Each row is a point on a tangle of strands that fork and nearly touch. The rows are in no order.
In the rows, 128 means zero.
Points whose rows are less than 150 apart are linked; no others are. Some points are linked to none.
z379: [131 155 176 149 133 121 141 114 153 146 115  90 130 121 106  98 127 123
  97 169  49 157 121 166 142 170 120 127 127 101 114 140  87 142]
z291: [151 131  72  86 160 139 109 111  83 152  86 157 127 133 148 117 137 150
 151 134 219  98 137  86 146 194 117 147 140 143 130 148 116 117]
z142: [126 136  63 117 120 137 117  77  96 102  97 153  99 101 152 145 165 145
 144 139 143 100 126  63 116 153 178 132 108 171  76 170  84 152]
z135: [152  87 149 125  90 103 145 175 144 152 167 104  82 164 126 151 114 123
 154  95 112 127  71 155 155  72  67 135 151 120 159 103 155 101]
z720: [107 173 123 125 151 146  98  74 161 110 119 173 157  87 141  80 114 106
  90 135 131 161 166 128 115 173 148 151 134  81 131  94  89 138]
z948: [173 134 109 160 115 129 126 106  61 166 111 100  64 155 115  98  99  71
 117 155  55  88  75 125 147 132 141 126 137 170  82 124 153 107]
z65: [160 146 103 131 122  92 129 182 156 130 148 156 134 146 121 114 110  96
 153  68 151 144 119  96  76 152 114 146 141 151 131  99 122  92]
z410: [118 143 102 132 121 116 160 130 181 113 166 181 122 123 159 125 181 117
 171 113 189 120 124 118 122  89 149 141 102 160  71 102 131 116]
z75: [140 129 107  96 119  99  90 143 120 123 126 175 110  77 122 166 144 160
 129  64 125 110 173 136 132 148 134 166 161 132 141 164  40 148]
z464: [ 87  65 163  68 121 119 158 162 127  97 115 125 106 131 105 167 129 164
 148 111 181  92 131 167 125  34  85 101 140 128 170 109 161 151]
z783: [162  91  95 136 145 118 123 102  60 173 112 111  74 189 138 154 143  96
  86 138 168  84  93 138 123 106 100 118 142 134 116 134 156 113]
z640: [143 150 146 142 156 117 113 159 106 127 144 165 121 127  79 114 162  70
 134 113 173  77 181 185 117  86 143 135 100 127  84 125 174 137]
z576: [118 146 124 131 112  95 155  85 176 142 121 136 102 121 153  82 148  90
 115 151  87 123 112 156 149 122 148 110 125 149  63 123  86 179]
z344: [148 156 170 144  91 150 144 157 113 125 154 132 174 119  54 114  90  81
 127  75  87 136 123 135 126 114 153 130 118 201 159 122 136 110]
z111: [147 137  97 112 148  95  93 156 164 143 116 122 114 169 149 104  52 104
 133 153 115 126  87 119 133 172 131  87 147 209  87  98  99 142]
z51: [144 132 113 114 100 135 156 167 137 113 109 135 132  58 143 118 100 128
 193 105 112 173 149  85 158 104 135 149 128  54 172 138  97 153]
z168: [126 161 140 124 170 162  87 127 169  85 136 172 179  90 119  94  89 100
 105 131  80 136 162 134 126 119 182 127 110 114 121  93 112 134]
z799: [108 120 144 150 123 116 172  99 130 136 111  93 115 161 112 133 191 131
  96 163 111 142 129 127  91 187 122 101  79  80 118 163 140  99]
z756: [118 162 134 107 157 120  99 125 142 113 130 167 119 106 120 127 180 170
 135 122 152 110 130 132 131 242 140 133  80 110 122 127 132  77]
z56: [152 110  75  78 176 125  84 185 131 120 101 158 110  91 187 124  83 159
 175 150 154 106 158 117 165 111 141 121 165 119 108 124 110 148]
z477: [136 122 113 127 126  94 170 144 153 160 116  97  77 173 159  78 115  89
 170 170 146 134  83 112 147 136 117 101 118 134  68 114 139 131]
z532: [172 202 105 124 109  95  92 118 119 161 144 195 124 112 140  84  94  69
 131  96 142  97 114 113 147 171 109  96 141 154 136 111 146 136]
z961: [112 128 142 154 132 183 136 136 128  92 123 163 154 101  81 133 169 107
 131 139 119 167 180 162 115 132 180 145  46  52 142 133 123 104]
z510: [156 163 131 129 117 204 123  74  99 135 126 167 159 103 128 107 120 116
  99 109  82 108  64 109 154 117 152 149 119 192 116  95  94  86]
z23: [118  92 106 101 148 102 106  85 109 128  78 103  74 145 149 111  86 133
 123 175  90  84  86 130 174 121 119  91 138 166  91 148  89 180]
z453: [143 103 112 101 138 125  93 145  98  85 121 161  99 111 107 194 156 164
 123  94  66  74 111 119 127 130 158 119 101 154 126 163 109 106]
z793: [123  87 122 122  87 174 192  97 102 144  89  95 119 148 131 133  99 107
 120 139  96 146  80  90 142  70 124  91 117 141 138 140 109 114]
z57: [123 153 111  99 160 153 135  93 152 133  88 151 126 125 164 129 141 140
 148 181 157 117  74 114 176 151 156  95  61 168  73 137  55 158]
z585: [113 118 169 147  98 177 165 109  93 146 148 109 161 164 103 161 154 114
 100 114 146 136 147 178 141  52 105 133 118 136 169 149 166 134]
z688: [102 162 123 138 126 123 118 148 126  92 130 164 176  98 118 128 141 130
 118 142 181 147 209 134  90 179 143  78  74  98 169 133 140 139]
z718: [102  82  96 120 148 127 117 115 114  76 128 121  87 112 129 167 147 190
 179 131 117  80  90  99 149  59 155 148 119 201  81 145 121 150]
z9: [100 102 134  83 161 134 123 127 133  92 118 138 117 126 131 100  97 155
 158 128 156  79  92 100 154 108 124 112 132 178 115  90 160 111]
z312: [155 170  94 200  93 123 155 131 169 174 164 113 150 137 211 129 148  77
 113 166 124 210 117 123 131  87 105 147 138  89 131 123 111 161]
z194: [160 194 108 176 102 187 159 111 167 160 141 144 176 116 190 125 141  86
 102 176 122 207 100 118 126 112 145 124  93 118 127 109  74 128]
z329: [105 132 164 141 107 134 140 136 110 124 141 112 185 158  53 143 117 110
  98  97 104 140 156 161  98 113 148 121 126 196 164 164 113 148]
z215: [150 143 104 115 142 135  85 155 107 104 121 143 141  93 141 114  94 138
 143 148  81  89 152  74 138 194 170  79 114 109 121 147 174  91]
z230: [147 163 142 154 101  95 109 117  73 160 145 124 144 104  91 153 160 118
 115  97 160  96 160 155 132 152 129 123 125 210 125 181 101 159]
z886: [104  54 136 120 103 116 118 169  86  94 133  79  84 139  78 139  99 151
 152 131  81  75 150 136  98  65 146 104 150 125 126 138 217 119]
z403: [130 135  83 157  53 119 175 104 128 138 132 137 126 157 135 129 136  84
  98 110  69 140 107  94  83 127 157 109 121 163 112 146 112 113]
z936: [133 135 111 158 108 138 162 106  88 164 109 124 128 154 121 159 205 108
  86 141 191 142 136 111  86 175 130 107  74 117 127 160 122  99]
z216: [119 157 117 147  97 173 190  82 154 130 102 142 161 142 121  88 126  59
  85 121  98 204 148 132  92 105 129 164 118  81 175 112  87 178]
z456: [121 159 131 140 128 137 144 127 169  97 121 158 165 136 108 106 117  77
  94 102  86 195 147 127  95 106  90 171 120  47 199  80 121 181]
z762: [172 176 119 116 107 181 152 104 116 178 110 169 136 104 170 112 111  85
 132 133 127 132  44  95 190 119 131 116 119 147 135 103  83 108]
z118: [132 131 147 140 135 128 136 135 147 150 132  78 166 163 166 108  57 120
 114 173 146 178 103 114 128 126  82  99 156 143 154  84 137 131]
z147: [129 127  98 111 131 109  91 169 108  92 129 170 135  89 112 175 164 196
 129 108 150  97 193 110  83 187 152 110 136 124 161 155 138  87]
z703: [154 167 112 152 135 140 132 151 137 159 134 108 189 115 186 133  94 108
 142 164 176 187 138 101 141 132  93 103 120  93 169  96 124 155]
z255: [130  99 114 101 143 143 128 139 130  96 118 173 113 118 103 141 144 122
 124  96  79 110 125 126 127  90 167 140 107  97 125 125 108 103]
z893: [139 162 181 143 157 144 150 169 145 118 103 108 168 115  95 128 128 135
 156 156 145 177 140 138 136 175 122 100  50  76 151 129 114 129]
z912: [ 58  91 194  86 139 136 175  87 156  74  94 113 136 118 103  95 113 178
 141 121 135 130 117 103 129 147 112 116 128  95 153 128 132 116]
z202: [141 111 116 138 139 123 168 129 166 152 133 116  89 181 147 107 150 112
 131 144 122 141  69 115 102 135 128 150 124 143  68  91 125  84]
z199: [115 114  88 125 104  80 116 135 127 117 136 134 103 107 156 100 108 128
 173 106 122  98 146 101 121 105 147 137 173 181  84 148 119 153]
z150: [124  99 159 127 159 127 148 137 134 113 103  92  97 157  79 145 177 163
 136 147  93 115 102 131 108 184 137 127  85 106  87 153 126  85]
z106: [155 188 170 182 126 126  94 122  87 163 147 119 157  92  90 127 146 103
 101 125 142 150 175 184 129 199 101 155 121  75 169 139 142 132]
z787: [136 135 147 122 136 153 104 135 130 103 113 127 157  99 110 101  64 129
 125 134  49 118 127 108 146 136 168  86 118 125 136 132 132 114]
z806: [133  80 128  85 110  89 141 150 111 143 132 124  77 125 146 167 113 170
 162 101 121 101  70 127 186  93  81 104 155 133 160 135 111 121]
z223: [114 149  95 169 118 113 129 131 164 133 179 152 152 138 164 144 201 137
 129 139 211 137 162 126  88 124 149 113 101 162  96 137 156 112]
z505: [172 150  96 172  90 163 153 104  95 161 131 142 122 147 118 140 178  74
  88 115 115 132 116 109 106 124 147 129  97 118 121 147 128  87]
z33: [119  92 144  77 130  94 152 187 129 118 108 121 115 149  92 143 114 156
 177  83 179 124 117 116 112 142  88 138 148 146 161 129 118 117]
z426: [101  97 132 141 127 154 159  78 143 113 121  72 116 147 135 100 107 163
 154 167  84 123  51  72 131 128 145 127 138 199  83 112 153  89]
z577: [148 105 120 125 142 138 135 133 139 139 101 117 132 165 138 156  97 117
  80 162 105 154 114 147 129  97 103  78 108  89 152 131  75 149]
z7: [153 130 105 123 106  59 120 176 144 161 142 134  94  97 159 173 163 137
 155  98 142 129 148 149 138 125 118 135 151 136 123 178  57 172]
z126: [112 156 134 115 165 136 119 113 156 134 138 156 139 104 168  78 141 140
 178 160 232 126 141 126 152 167 108 146 127 110 101  80 179 112]
z706: [128  97  87  94 134 146 148 109 140 116  85 170  95 124 142 127 148 134
 113  97 118 154 124 100 107 129 157 165 115  57 114 125  60 108]
z176: [184 174 144 159 124 147 129 121  62 204 116 106 142  99 127 124 127 100
 122 124 160 148 130 141 157 189  94 151 140 108 153 140 103 122]
z849: [116 112 125 149 110 169 115 100 100 120 144 136 169 160 127 185 153 157
  38 120 105 126 158 136  91 114 143  86 116 119 181 152 148 110]
z773: [113 119 107 157 126 109  98 159 133  88 136 132 149 112 104 144 141 140
 118 116 106 165 228 127  56 164 166 147 137  58 151 154 138 127]
z712: [102 130  97 156 112  92 120  92 143 110 174 150  95 113 171 142 204 150
 124 145 103  90 143 122 121 118 149 122 121 118  72 148 182 107]
z837: [147 117 143 144 163 135  88 124 128 149 184 118 118 134 152 155 168 165
 119 113 189 101 128 153 129  99 102 188 176 132 110  93 183  90]
z568: [ 87 133 131 144 121 108  96 167 153  95 175 138 174 140 116 149 136 152
  73 104 112 139 216 182  77  91 143 118 155 129 173 148 156 177]
z283: [101  98 172  95 146 123 120 119 176 119 160 134 132 131 130 150 144 186
  98  79 112 140 114 180 136  87  85 178 165  95 167 104  94 121]
z558: [155 179 131 128 105 162 151 110 120 149 112 158 156 120  73  86 126  63
 135  74 148 127 114 103 104 144 162 173 108 183 106 114  80 118]
z309: [115 137 137  95 117 121 151  78 110 133 117 165 129 115 136 124 150 129
 117 101 179 109 109 128 144 121  99 112 116 125 145 125 104 138]
z807: [166 144 180 140 134 159 136  99  59 187 111  85 125 134  89 122 122 116
  91 114 117 129 121 153 137 161  85 181 171  93 155 121 124 104]
z488: [ 94 102 147  76 149 129 158 128 163  87 100 142 102 112 130  97 140 171
 169 118 126 139 120 103 139 177 127 157 116  54 128 125 139  94]
z370: [111  92 155  76 140  92 136 150 136 129 100  98 112 161 119 132  70 164
 148 120 138 125  87 134 157 124  69  91 162 147 172 132  87 155]
z681: [131  75 139 124 121 137 152 128  63 168  94  68  92 191 103 131  92 101
 116 157 151 110 103 136 131  97  83  90 140 114 143 121 181 109]
z395: [153 112 110 120 124 145 107 151 109 126 115 111 115 129 134  92  31 119
 148 134  76 107  96  75 155 123 151  95 164 161 132  96 160  93]
z178: [144 142 129 130 149 143  93 105  99 160 140 117 129  89 170 131 125 155
 142 158 150 104 136 141 194 113 132 124 138 148  91 142 115 147]
z501: [118 148 131 159 107  89 137 109 165 135 136 112 144 126 142 126 151 107
 102 142  95 160 164 165 118 151 145 119 125 137 108 159  74 186]
z905: [157 146 123 121 146 149  69 157 127 115 134 151 168 100 162 192 101 151
  74 134 102 146 159 133 133 176 117  81 116  97 191 128 103 108]
z381: [129 114 127 102 164  99  76 128 104 115 131 115 129 142 101 152 118 170
 125 110 155  78 112 136 120 145 128 150 164 242 116 137  92 149]
z647: [140  86  98 112  89 139 165 129  97 143  83  85 108 141 140  98  45 108
 168 143 111 134  73  55 159 119 134  81 137 166 133 124 130 114]
z548: [164 177 154 136 133 190 154 121 129 151 104 142 175 123 110 104 100 107
 125  93 149 180  98 110 116 158 127 178 125 142 152  85  59 103]
z889: [107 148 132 156 128  77  81 159 172 100 176 132 151 130 114 145 163 140
  92 110  84 129 205 169  69 173 146 128 142 107 128 150 145 137]
z15: [179 139  88 127 133  85 107 173 147 152 111 136 102 141 181 173 152 122
 107 150 116 134 116 119 117 197 128  89 112 109 107 158 102 108]
z66: [ 68  93 177  86 142 153 137  90 132  84 130 119 140 116 133 128 123 183
 114 121 166 109 154 117 117 108  94 122 147  67 179  94 191 110]
z895: [118 104 138 133 147 119  72 116 110 107 133  94 127 150  60 134  81 143
 104 121  73  89  95 141 112 135 142 141 160 233 109 131 103 128]
z316: [172 160 109 121 158 115 106 196 167 147 124 123 147 121 184 130  70 129
 168 148 139 184 106 116 150 150  98 121 140 111 147 105  76 148]
z657: [146 159 112 111 138 105  88 126 121 119 127 169 147  96 146  75  49  96
 126 103 129 101 155 106 137 145 128 113 165 120 151 107 150 156]
z937: [108 136 115 121 129 115 142 110 155 108 129 147 139 159  91  58  80  46
  99 106 109 130 155 138  80  99 150 136 147 158 105  88 117 165]
z543: [ 78  97 172 103 118 137 201 138 201  84 123 113 144 157 106 120 145 150
 151 110 129 171 109 130 112 105 107 120  93 111 137 124 112 126]
z383: [127 153 169 119 150 134 101 147 140 114 137 132 169  92 140 148 114 166
 137 148 131 142 135 142 183 160 108  74  97  89 170 118 131 130]
z545: [166 107 141 162 137 136 117 115  91 182 118  68  77 161 109 117 114 107
 112 153  66 111  87 169 145 106 130 170 161 175  71 129 109 130]
z871: [128 142 148 132 122 149 140 136 117 102 124 122 167 125  84 101  86  88
 114  98  83 172 156 100 100 133 116 158 141  72 182 104 144 128]
z113: [139  97 141 115 157 133 134 165  70 135  77  74 128 158  97 121  71 135
 156 160 145 106 131 102 134 150 127  80 122 128 128 145 168 122]
z815: [ 94  92 167 115 128 158 169 168 148  81 127 111 152 158  83 159 139 148
 147 119 126 135 131 129 108 100 135  87  76 141 138 123 160  87]
z2: [126 164 114  94 141 114 103 155 136  91 133 177 133  97 134 119 144 161
 166 132 127  79 119  81 141 213 156  87  81 144 105 128 167  79]
z619: [145 118 111 143 146 147 116  73  77 120 103 123  80 155  86 120 145  93
  88 132  52  77  94 122 112 132 160 134 108 145  78 140 134 109]
z280: [175 136  69  99 182 141  80 186 133 138 108 150 159 130 180 138  61 129
 141 157 170 143 142 103 140 156 140 104 143 152 123 117  80 132]
z539: [141 115 119  98 143 144  75 157  75 115 127 166 124  76  92 183 162 186
 142  77 135  88 146 121 127 143 155 170 130 138 154 150  92  98]
z638: [149 132  91 159 139  97  71  99  97 145 154 138  95 133 165 122 159 122
 106 149 134  79 166 127 112 139 127 113 163 122  84 139 202 110]
z287: [102  98 114 122 150 105 133 116  86  57 122 109  83 150  96 156 158 167
 173 127 163  61  72  82  93 112 146 158 105 228  86 135 174 138]
z987: [148 102 146 147 154  87  90 172 132 158 130  53 102 152 125 120  78 142
 126 152 105 143 155 163 111 138  97 142 184  64 132 121 169 167]
z336: [119 111 102 131 152 127  83  88  88  78 117 128 111 141  90 129 111 115
  98 137  74  69 119 109 102 116 183 132 122 208  83 144 131 144]
z206: [ 62 132 117 122 123 110 106  79 144  81 149 177 145  74 114 113 173 144
 102  90 169 109 203 156  94 102 159 179 157 148 123 141 101 156]
z598: [149 139 131 141 162 149 102  96 118 169 146 134 134 146 171 143 137 125
 102 168 167 102  85 156 180  86  99 108 126 161 105 101 141 114]
z819: [133  87 100 135 144  86 119 160 126 108 135 124  89 193  82 125 124  88
 108 121 125 108 136 135  61 116 140 115 131 166  98 107 151 111]
z185: [110  90  90 138 115 132 125 126 116  99 130 143 139 152 126 150 152 139
  66 111 110 135 191 116  57 110 158 119 135  79 155 140 167 112]
z236: [155 157 159 161 128 110 167 197 181 140 139 103 153 162 120 135 135 100
 141 159 107 189 108 153 120 133  99  97  72  95 142 120 137 140]
z470: [139 183 134 178 112 177 114 137 123 125 151 173 181  88 127 146 158 109
 127 146 151 163 166 146 141 147 156  91  54  91 160 118 144 104]
z825: [102 162 140 152 112 137 136  97 163 119 154 170 131  79 120 105 194 120
 167 112 182 153 151 150 140 132 160 169  88 114  92 120 113 127]
z689: [121 121 190 136 142 166 163 128 135 155 120  65 136 127 153 117  99 113
 168 164 173 163 120 137 158  93  73 149 145  66 133 100 174 138]
z715: [156 116  97  91 147 117 102 183 116 130 108 150 110 126 138  72  26 102
 175 113 144 104 122  94 149 136 115 123 167 139 145  99 171 127]
z550: [ 93 121 166 127 123 208 167  66 118 107 143 151 144 144 103 131 173 105
  93 124 127 115 126 169 155  28 138 157 108 133 125 121 161 126]
z474: [135 169 127 143  76 186 169  87 144 143 121 168 162  88 157 104 128  93
 134 130 106 158 103 108 162  99 151 113  91 111 150 110  95 138]
z896: [118 109 149 157 104 159 168 113 110 116 146 104 137 168  68 152 163 125
 114 106  65 132 106 126  96 104 160 157 118 168 116 140 165  77]
z597: [127 111  99 123 123 123 124 117  68 138  86 137 102  88 103 121 138 116
 145 115 172  96 196 138 126  89 152 155 145 114 110 167 102 172]
z761: [128  87 140 131 110 132 160 192 173 135 169 103 130 150 158 153 105 137
 177 129 155 164  94 144 146  40  95 133 136 143 129  92 157 107]
z528: [166 111 126 153 134  91  87 139 138 170 162 100  81 149 135 102  92  98
 122 128  71 117 119 182 145  85 120 161 190 134  84 112 127 140]
z231: [122 136 161 161 124  91 140 143 130 154 145  87 165 146  97 148 151 121
 107 127 159 146 176 181 108 151 116 114 118 164 134 174  99 172]
z8: [135 152 133 131 155 128 102 121  66 123 123 144 134 141  65  94 110  65
 117 115 162  63 149 142 113 112 147 126 116 185  89 114 174 137]
z293: [132 149 136 130 148 213 120  58 122 120 142 184 154 109 131 109 139 105
  98 118 133 116 116 146 162  69 149 166 113 137 119  77 126  99]
z261: [128 195 175 203  96 140 123  89 126 160 160 105 171 128 119 117 172 106
  66 137  95 176 150 175  94 188 110 148 129 107 177 140 136 143]
z205: [115 134 183 134 135 141 130 184 155  76 139 108 192 120  55 129  81 113
 147 103 106 179 159 132 103  94 107 177 129  84 191 101 165 155]
z386: [119 164  76 129 132 168  93  54 133 135  87 182 124  94 166  93 140 129
  99 152 150 151 150  91 110 234 168 156 133  97 108 128  78 110]
z402: [106 119 145 117  87 119 150 150 113  98 155 137 142 105 109 126 121 127
 152  76 133 105 145 119 121  78 130 139 147 139 165 121 189 109]
z850: [142 127 136  97 120 122 139 119 112 136 102 130 120 136 114 109 100 130
 116  97  95 132  96  92 122 194 110 132 150 114 153 127 108  91]
z844: [109 109 160 145 123  91 115 120 151 149 152  66 129 167 140 131 100 142
  83 140  85 145 134 182 114 101  87 113 181  98 149 121 150 166]
z277: [120 160 138 141  90 171 178  80 138 146 134 154 173 115 140  95 117  63
  98 129 125 174 143 149 159  60 105 130 117  95 178 107 118 183]
z479: [133 133 126 106  96 119 166 142 124 152 128 124 118  89 151 148 157 164
 193 122 159 138  99  89 179 167 124 124 105 135 131 162 100 106]
z729: [108 106 175 133 121 130 147 176 149 116 155  84 165 170  90 158 118 149
 125 128 115 145 132 144  98 119  92  94 124 106 173 124 197 108]
z642: [124 158 129 200 104 135 162 136 182 135 171 109 156 122 161 128 190 110
 140 150 142 209 154 148 121 116 126 174  95  76 133 129 136 147]
z332: [104 172 157 162 114 109 160 107 170 134 156 103 163  89 157  81 145 130
 159 153 152 194 147 128 131 182 104 149 119  87 123 118 135 150]
z952: [116  84 184 103 132 132 107 145 122 122 143 102 127 181  78 188 125 169
  97  96 121  96  86 173 113  95  75 110 139 126 179 110 169  98]
z69: [115 149 138 125 123 149 165 119 122 111 113 167 118 113  70  81 146  42
 143 109 137 111 174 152 123  80 160 150  90  84  99 124 175 142]
z842: [115  90 140 123 145 103 158 142 130 108 121  93  76 163  85 140 178 156
 184 124 140 104  91 119 122 143 138 170 101 176  57 142 143 111]
z673: [109 111 135 155  98 172 146 112  87 134 135 126 171 136 128 179 152 136
  70 134 153 162 171 155 126 101 109  99  96  68 215 147 142 140]
z808: [103  96 153 107 135 136 150  80  93 104 108 139  78 155 118 154 170 141
 109 138 110  72  84 141 159  77 110 100  89 118 121 127 173 118]
z659: [166 117 134 149 126 152 137 155  87 151 115 118 120 117 123 149 149 114
 136 112 142 149 142 134 132 115 115 153 114  41 161 126 152  95]
z436: [135 185 150 165 132 114 125 127 136 155 164 105 150  97 165  74 109 119
 173 151 166 136 143 126 152 154 112 145 153 116 107  99 199 125]
z92: [105 127  73  78 138 110 130  74 114 125  89 155 121 123 178 114 127 164
 149 151 190  94 101  64 140 180 140 112 143 185 110 145  99 161]
z160: [129 162 143 124 120 128 129 122 100 122 119 142 151 155  52  85  82  65
 128  99 132  98 102 115  94 156 143 124 115 227 119  99 135 122]
z47: [ 91 112 124 106 134 124 120 109 162  94 137 115 104 149 128  93  64 157
 169 139 102  98  43  88 155 118 129 120 139 241 106  80 135 109]
z387: [128  68 101  95 164 117  67 177 121  95 119 112 103 102 139 145  79 188
 152 140 107  89 154 124 132  84 163 121 178 142 114 133 130 140]
z275: [127 125 143 160 124 142 121  72 117 141 141  82 136 138 144 137 139 165
  87 164  78 121  82 113 131 147 131 122 148 168 106 125 136  92]
z620: [128 142 123 163 130 135 101  85 114 133 161 118 151 118 157 110 110 136
  88 131 105 123 153 108 109 146 140 129 176 132 121 118 164 100]
z701: [152 114 104 142 126  91  57 150 131 144 168 128 103 134 142 164  86 117
  93 112  49  93 122 170 148  83 128 117 179 174 112 129 119 140]
z60: [145 143 122 111  86  90 162 162 146 146 122 124  99  85 151  98 117 123
 203  93 114 151 111  94 161 151 126 152 145 105 122 149 113 133]
z435: [140 157 121 134 147 118  92 106  99 136 145 154 142 140 107 160 164 133
 107 107 179  87 125 127 123 167 119 134 122 214 111 131 113 113]
z214: [ 87  88 133 134 130 131 112 154 151 117 161 102 158 145 134 174 132 182
 102 143 152 124 184 191 114  27 138 119 159 141 151 145 147 189]
z919: [124 118 124 110  92  56 134 192 153 131 151 134 111  79 164 154 138 169
 180 102 141 136 152 141 140 108  97 114 159 101 178 153 120 178]
z559: [171 150 108 168 125 101  89 156 124 155 147 136 144 127 161 178 153 117
  76 132 133 156 165 135 100 181 121 108 122 104 160 150 115 122]
z242: [132 108 134 103 184 153 120 140 152 116 139 148 136 153 160 136 119 138
 123 148 171 113 113 129 142  82 107 102 114 117 128  68 163  98]
z76: [ 79 121 176 102 145 145 120 106 190  91 145 125 152  75 127 121 133 196
 133 109 104 160 141 149 160 116 137 177 147 109 133 121  78 136]
z526: [175 176  76  95 117 103  85 144 164 148 123 191  91  95 213 171 134 119
 116 142 101 125  97 111 167 197 133  97 122 106 111 145  69 124]
z504: [139  91 119 113  82 105 176 115 122 169 127 105  93 149 157 163 151 141
 132 134 101 141  46 112 166  93 101 102 126 137 140 155  79 109]
z238: [ 85 111 150 121 119 148 116  61 107  67 142 122 110 117 113 133 146 161
 117 135  54  67  83 119 160  69 146 114 117 169 108 131 176 124]
z796: [157 128  89 170 102 104 119 130 135 179 174 140 110 128 200 195 212 127
  92 136 175 147 124 146 138  88 115 129 124 110 135 163 125 102]
z93: [138  90 140 132 153 113  69 185 109 128 140  65 131 131 118 152  89 175
 129 138 120 113 186 149  91 111 148 133 188 100 125 135 171 143]
z400: [127 157 155 123  98  69 130 167 141 132 160 117 129  85 140 113 126 147
 188  99 123 139 149 126 155 150  83 140 147  65 173 139 169 145]
z779: [116 128  76 132 136 162 135  68 122 123  98 185 100 117 132 115 185 122
 118 117 177 142 148 104  92 166 166 171 101  73  96 124  94  99]
z208: [118 137 137 155 136 155 130 153 174  97 121 126 158  90 101 118 139 120
 142 140 102 194 185 156 125 113 176 165  77  71 123 140  83 168]
z28: [152  95 125 107 179 155 114 161 129 150  96  82 117 117 148 137 120 190
 173 162 126 148 118 108 169 159 149 164 132 127  78 156  71 117]
z103: [131 148 124 111 183 128 129 107 156 143 123 150 100 156 148  78 150 122
 150 141 167 119  99 130 136 170 122 175 129 122  60  85 139  97]
z967: [ 87  86 166 159  96 153 175 112 138 123 144  86 132 225  66 131 135  99
  77 112  79 146 120 166  73 101 123 154 148 155 149 134 187 106]
z573: [ 96 103 145 139  99 106 143 109 138  95 143 108 114 135 104  98 124 122
 145 146  58  91 121 133 136  86 161  98 107 185  83 137 184 142]
z507: [135 116  98 107 165 133 112 121 136 120  95 138  94 129 156 151 125 143
 132 180  84  90  76 124 177 116 151  67  84 170  70 147  90 152]
z721: [103 140 111 108 127 106 115 175 122  76 142 184 159  78 110 136 131 170
 139  91 181 122 200 111  72 140 130 106 149 117 191 123 147 131]
z45: [131 113  99 154 109  71 136 119 152 169 162 114  76 153 189 150 197 130
 106 161 120 119 105 145 140 102 113 111 137 114  89 153 150 124]
z360: [145 111  65 135 105 121 136  97  93 143 104 115 113 141 157 172 146 108
 103 152 109 119 105  88 104 138 156  88 115 175  94 169  91 134]
z856: [ 83  72 179  92 128 150 159 107 138 117 113 101 106 127 148 107 105 138
 159 131 173 108 117 133 147  66  79 143 161  66 130  93 200 127]
z347: [166 140 129 133 118 136 123 181 124 139 121 135 132  81 134 160 122 117
 152 109  91 168 154 150 167  79 115 143 104  39 184 155  72 172]
z872: [ 72 136 139 129 107 145 122  96 145  88 172 167 183 111 105 143 154 144
  89  87 155 140 195 176 109  95 138 161 149 126 186 134 137 143]
z373: [ 96  93 148 153  86  71 157 149 159 140 153  84 104 211  99 126 122 105
  94 117  92 167 127 175  71  99  91 139 166 107 161 131 175 146]
z419: [117 108  96  99 139  89 147 123 154 141  84 110  75 140 149  70  83  97
 166 156 117 128 110 130 158 128 139 107 141 128  71 137  85 188]
z958: [146 148 193 145 136 143 157 101 110 160  95  82 121 166  91  91 123 101
  77 155  70 140 107 168 126 163  74 134 143  65 148 115 128 131]
z789: [130 106 113 147 109 124 149  66  41 134 129 114  87 164 120 168 186 125
  94 129 146  77  88 106 126 109 111 115 109 152 125 156 178 121]
z139: [156 167  61  84 120  95 107 151 172 152 122 193  97 128 176 107 133 121
 181 100 164 120 121  75 121 219 139 153 153 146  99 151  85 126]
z52: [130 156 152 163 114 111 160 158 183 157 135  74 162 183 151 129  95 100
 104 174 102 208  75 124 112 139  46  93 126 108 188  98 122 150]
z759: [119 145 122 110  96 128 167 110 127 166  84 128 111 109 156 146 162 134
 160 166 164 144  89 103 180 174 142  79  74 123 111 170  58 149]
z401: [ 91 132 141  84 180 108 107 119 160  99  98 149 109 104 131  81 146 179
 148 148 143 114 160 123 143 231 135 144 117  78 110 133 126 126]
z533: [151 105 115 134 160 157 131 153  99 137  85  93 130 135 111 125 100 135
 158 143 130 132 133  84 125 144 170 133 119 151  88 151 112 116]
z61: [ 77 154 115 111 140 114 117 101 152  98 131 187 123  73 114  84 158 145
 158 113 211 118 185 127 106 162 162 179 130 125 104 127 118 138]
z743: [115  62 114 119 119 126 133 175 126 126 146 102 123 123 158 174 128 182
 142 132 203 116 162 151 107  28 108 128 180 127 141 121 163 154]
z320: [152 189 103 112 113 108 105 106 148 154 129 171 151  99 182 131  94 100
 108 130 138 137 109 110 148 183 124  84 128 158 127 123  70 151]
z237: [ 90 108 183 112 128 149 120 147 168  80 155  96 167  78  98 121  95 159
 148  85 101 161 155 134 134  67 131 205 172  90 167 112 137 143]
z691: [156 125 118 127 169 133 106 137 108 184 117  78 102 133 165 125 125 163
 170 173 165 115 112 134 179 152 117 171 173 135  81 148 132 129]
z523: [133  92  99  72 141 107 148 158  58 136  66 136  93 155  95 131 124 139
 156 108 218  96 137  94 110 162  97 132 139 146 149 150 122 137]

Follow the links from the first point to the second, and from the first to the third. Name the last point that the two ways share.
z160 / z787 / z126 => z419
z559 / z936 / z75 => z395
z287 / z761 / z787 => z806
z761 / z799 / z147 => z806
z640 / z395 / z293 => z419
z642 / z961 / z255 => z539

A fork is a point with three links. Follow the links from the first point to the second and name the forks in between, in order.
z223 / z456 => z568, z474
z51 / z689 => z60, z539, z787, z912
z543 / z231 => z912, z787, z539, z60, z419, z501
z787 / z106 => z539, z60, z419, z501
z332 / z2 => z419, z60, z539, z787
z825 / z807 => z568, z474, z419, z501
z952 / z703 => z912, z787, z395
z961 / z8 => z539, z60, z419, z501, z231, z160
z619 / z548 => z231, z160
